Each row is a point on a tangle of strands that fork and nearly touch. The rows are in no order.
(in the rows, 128 means zero)
Points whose rows are less than 135 apart are linked; no others are. Some points are linked to none.
(645): 159,107,107,183,131,165,102,181,128,204,142,117,164,133,123,165,90,90,124,135,181,92
(649): 155,120,159,118,133,120,181,104,172,93,123,137,149,133,116,66,59,141,136,89,111,128
(681): 120,92,176,148,137,172,134,118,78,110,153,157,123,162,134,96,125,109,170,96,62,113
(74): 143,153,93,120,155,127,152,112,139,137,115,54,192,116,151,185,122,60,107,144,214,161
(995): 110,41,90,171,89,147,107,124,140,129,112,97,148,109,115,176,155,96,123,102,156,130
(136): 121,115,105,134,144,131,119,116,119,153,143,133,155,111,60,195,179,163,114,162,157,118
(143): 87,95,122,128,141,138,156,154,70,94,152,131,161,154,118,99,138,99,154,83,71,151
(611): 143,130,124,154,122,140,91,164,139,189,144,125,133,153,107,142,142,75,138,138,150,160
(575): 81,151,129,120,76,73,182,170,117,58,204,122,90,139,156,95,145,182,132,193,63,144
(762): 102,104,122,138,159,118,161,103,106,126,105,111,133,72,97,86,90,152,132,126,73,159
(18): 143,206,106,140,118,112,81,37,146,154,126,101,179,110,176,185,147,86,136,97,214,147
(430): 85,110,74,108,88,120,79,142,125,112,118,120,117,159,135,151,230,109,114,179,155,132
(273): 112,111,99,144,134,71,73,185,111,124,162,153,118,93,98,80,142,94,101,148,131,163
(246): 122,113,76,188,148,97,94,141,133,163,126,174,118,167,140,130,118,152,109,87,91,88
(226): 110,134,139,127,91,163,144,166,152,122,123,143,115,126,82,150,129,136,116,136,106,106
(993): 112,113,107,128,166,78,57,154,100,105,198,139,145,119,161,70,174,99,115,169,125,135
(802): 154,144,145,76,104,126,63,99,99,129,149,134,81,178,136,114,227,54,175,171,174,177
(914): 181,166,161,141,123,127,86,109,129,136,146,151,155,151,90,120,138,124,77,221,106,118
(873): 153,195,113,129,138,189,150,135,124,143,139,130,149,107,143,170,99,44,149,72,227,94
(659): 107,133,144,145,197,100,88,119,107,109,153,123,152,104,167,67,106,96,135,171,99,104
(631): 156,183,160,129,154,114,154,111,152,173,118,153,150,153,109,157,129,155,150,117,133,186
(81): 81,120,153,38,137,129,121,119,121,74,144,119,162,141,151,152,187,96,154,189,163,134
(651): 166,159,96,152,114,132,108,72,163,180,115,136,174,137,159,181,118,69,100,110,154,129
(604): 130,150,96,154,141,89,87,163,161,123,101,200,134,107,132,125,109,144,82,104,126,82
(531): 121,170,147,115,99,163,114,109,133,109,125,129,109,164,126,114,222,67,167,187,126,198
(320): 123,139,142,148,98,188,141,68,145,125,97,104,128,156,114,151,177,75,145,146,92,173
(544): 122,106,162,65,83,109,94,141,119,97,89,164,106,104,112,172,172,129,62,162,146,119
(449): 121,166,70,135,130,92,69,177,137,114,122,148,137,129,123,154,142,89,104,98,179,99
(121): 113,80,101,120,129,166,150,80,114,165,125,105,154,104,58,119,105,161,135,91,91,157
(248): 60,119,86,84,131,112,123,134,89,108,148,138,134,131,117,102,99,101,133,84,53,105
(238): 212,128,102,159,133,176,144,75,138,197,84,135,150,176,143,154,90,102,99,75,154,120
(727): 141,97,154,128,141,87,195,151,140,86,132,186,126,155,157,95,51,141,97,133,98,104
(76): 131,138,129,186,146,111,149,147,78,104,189,104,123,76,178,53,85,233,129,171,60,113
(457): 134,82,165,119,111,113,171,70,196,109,94,122,168,157,136,114,83,114,118,136,99,151
(598): 144,136,152,86,110,199,162,97,152,155,75,126,181,133,144,129,80,127,133,111,109,106
(786): 129,120,137,125,102,179,120,169,124,120,96,163,141,116,92,165,85,126,131,83,155,65
(530): 148,148,165,109,142,122,185,131,96,152,161,132,64,151,142,100,75,182,124,109,51,137
(435): 102,156,141,77,75,14,123,142,106,23,171,163,88,164,159,82,160,160,149,152,150,140
(267): 108,142,129,65,145,125,137,94,142,106,117,87,112,167,123,174,175,120,154,158,158,149
(851): 184,154,145,128,121,135,131,107,109,164,113,124,90,165,102,106,103,154,117,71,77,153
(539): 116,110,162,111,167,110,150,116,129,140,146,152,103,85,86,199,145,180,115,187,136,126
(195): 91,160,144,111,143,118,147,108,148,86,86,86,139,155,156,151,159,154,163,127,112,162
(1035): 62,110,89,95,127,89,137,161,91,104,180,128,71,101,143,89,125,142,119,122,46,108
(809): 110,67,93,118,31,139,73,118,126,134,101,93,118,143,127,168,193,77,116,137,155,151
(640): 169,142,125,153,119,176,141,71,125,146,69,117,111,125,84,139,128,79,101,129,101,144
(260): 100,122,124,119,104,143,63,151,141,143,152,117,114,191,151,156,198,120,121,156,92,95
(350): 89,179,89,81,73,116,156,131,168,107,136,145,88,126,93,100,191,161,140,172,98,168
(229): 127,127,87,144,147,102,80,137,120,129,170,145,108,163,136,133,153,142,85,138,74,70
(652): 91,156,86,100,124,49,100,200,135,82,121,136,115,137,98,138,145,140,130,101,188,114
(295): 136,113,125,157,124,101,74,179,148,178,139,132,153,90,100,98,115,133,118,134,148,151
(589): 132,166,143,84,137,139,69,134,94,130,168,128,93,126,115,111,181,87,171,133,154,126
(303): 122,95,110,133,159,129,128,158,76,168,72,94,155,146,128,215,100,132,87,99,132,127
(842): 107,177,92,72,97,101,110,140,202,122,148,127,102,120,127,97,161,123,143,119,137,119
(375): 154,136,173,122,117,94,118,133,96,127,170,167,144,135,70,107,95,132,107,164,98,133
(183): 132,67,114,169,194,171,156,100,135,148,83,149,131,108,159,108,84,170,133,147,130,69
(846): 148,91,132,144,183,136,126,95,131,160,74,103,126,88,148,105,94,186,125,115,114,124
(467): 162,128,115,130,127,197,114,145,117,172,145,113,121,113,107,69,122,124,146,56,106,90
(769): 128,78,108,183,184,135,114,98,109,154,108,81,175,82,170,164,134,122,151,83,176,139
(584): 147,120,124,164,136,173,128,176,119,184,133,119,170,125,74,189,132,157,114,144,190,94
(592): 148,116,146,188,168,193,141,106,149,139,93,108,166,103,184,151,145,107,171,112,175,136
(357): 108,157,81,91,68,78,158,153,135,60,178,112,60,136,120,59,203,178,130,217,111,154
(173): 100,191,117,100,139,169,99,135,114,149,143,128,128,104,149,148,143,51,183,92,182,131
(930): 122,117,150,90,131,111,104,172,104,135,74,128,107,123,129,194,128,117,58,118,144,112
(288): 112,139,139,73,144,112,181,141,85,106,211,108,106,117,162,78,89,142,126,126,54,112
(270): 157,103,157,177,188,153,171,112,117,99,121,150,94,126,94,113,98,158,133,154,139,90
(833): 143,185,119,79,133,130,79,57,138,127,103,81,154,101,195,150,170,46,123,151,186,134
(102): 63,130,64,122,88,108,122,96,194,130,114,86,144,122,154,167,165,98,188,92,171,166
(996): 154,92,110,121,120,152,175,48,146,165,97,110,125,142,67,157,107,112,112,98,111,138
(286): 184,118,119,154,116,211,154,127,152,183,64,151,165,102,116,117,46,128,150,111,206,89
(328): 101,174,118,80,152,95,85,114,133,142,156,130,154,82,133,156,189,150,169,96,195,162
(122): 133,139,157,129,152,90,152,119,136,74,155,158,91,112,145,113,157,160,118,125,116,150
(622): 148,163,136,146,168,110,156,110,152,125,99,191,111,116,129,153,158,141,120,90,145,163
(78): 96,136,113,64,93,49,91,192,131,53,150,142,80,167,148,97,170,157,139,141,172,97
(662): 173,85,185,127,143,171,193,153,109,110,111,153,77,141,92,121,86,121,109,145,126,108
(86): 131,108,168,133,123,194,92,128,118,124,147,122,136,129,134,110,126,85,183,82,124,93
(308): 122,157,128,128,90,52,96,89,136,35,160,160,101,127,140,70,167,160,126,141,104,147
(876): 85,82,75,147,87,121,136,131,168,153,108,82,190,142,153,191,138,91,147,85,144,167
(179): 107,161,170,89,120,78,132,162,136,102,149,80,84,153,104,102,97,146,143,162,116,157
(392): 89,129,138,161,172,116,124,107,92,110,173,152,135,88,153,67,78,173,153,180,58,86
(510): 149,92,175,174,118,108,193,147,94,108,102,193,108,144,206,97,54,182,95,149,53,128
(278): 104,135,143,154,72,124,168,183,138,95,173,155,97,150,118,115,121,166,113,168,56,94
(243): 136,162,183,65,134,104,116,143,114,140,149,109,134,147,107,129,76,150,117,134,125,131
(242): 188,65,190,160,144,114,139,163,117,149,102,126,69,146,117,97,77,144,95,144,133,145
(844): 147,107,145,121,151,66,157,163,137,78,143,51,92,142,104,68,130,139,115,165,121,173
(660): 151,129,144,146,121,218,143,110,149,153,92,120,172,96,106,102,94,147,156,145,137,89
(35): 113,120,114,153,130,162,128,172,119,131,118,121,110,101,141,87,115,173,133,59,74,106
(210): 128,114,121,171,95,143,157,158,92,95,157,109,111,81,129,37,91,209,134,111,42,108
(964): 101,162,105,142,151,114,125,75,189,136,93,97,148,127,166,184,151,148,170,93,161,167
(733): 126,80,83,176,155,152,131,136,96,183,80,78,187,102,145,195,96,137,102,84,184,123
(673): 159,63,184,162,134,74,176,157,122,87,139,98,89,114,130,76,80,166,84,178,114,152
(870): 179,118,126,176,136,175,152,120,117,212,68,163,110,173,127,123,94,145,117,70,115,139
(234): 156,161,129,191,137,200,161,104,127,156,126,109,179,133,150,176,118,87,168,84,200,109
(237): 121,145,179,91,120,139,164,75,165,165,108,142,180,128,117,154,89,128,149,124,110,165
(297): 131,96,178,88,112,106,110,118,120,124,169,179,83,98,109,175,194,171,85,184,138,124
(415): 150,160,107,139,129,180,140,145,160,135,90,154,140,104,130,152,63,80,121,81,192,63

Follow the links from the first point to the second, and from the first to the third. Name the last point that the two ways share.
(645), (122), (121) -> (873)
(270), (295), (449) -> (873)
(575), (809), (914) -> (415)
(278), (727), (243) -> (415)

A fork is a point with three links. Follow the links from the first point to the second and name the forks in between, in order.
(173), (430) -> (873), (415), (237)
(297), (802) -> (873)
(964), (660) -> (237)
(631), (914) -> (237), (415), (873)

A fork is a point with three links, a tip a point with one. Leave the first point through the second and follow the links. Name the first fork or tip that comes.
(993), (659) -> (833)
(81), (267) -> (237)
(604), (246) -> (81)
(76), (392) -> (873)
(873), (173) -> (914)
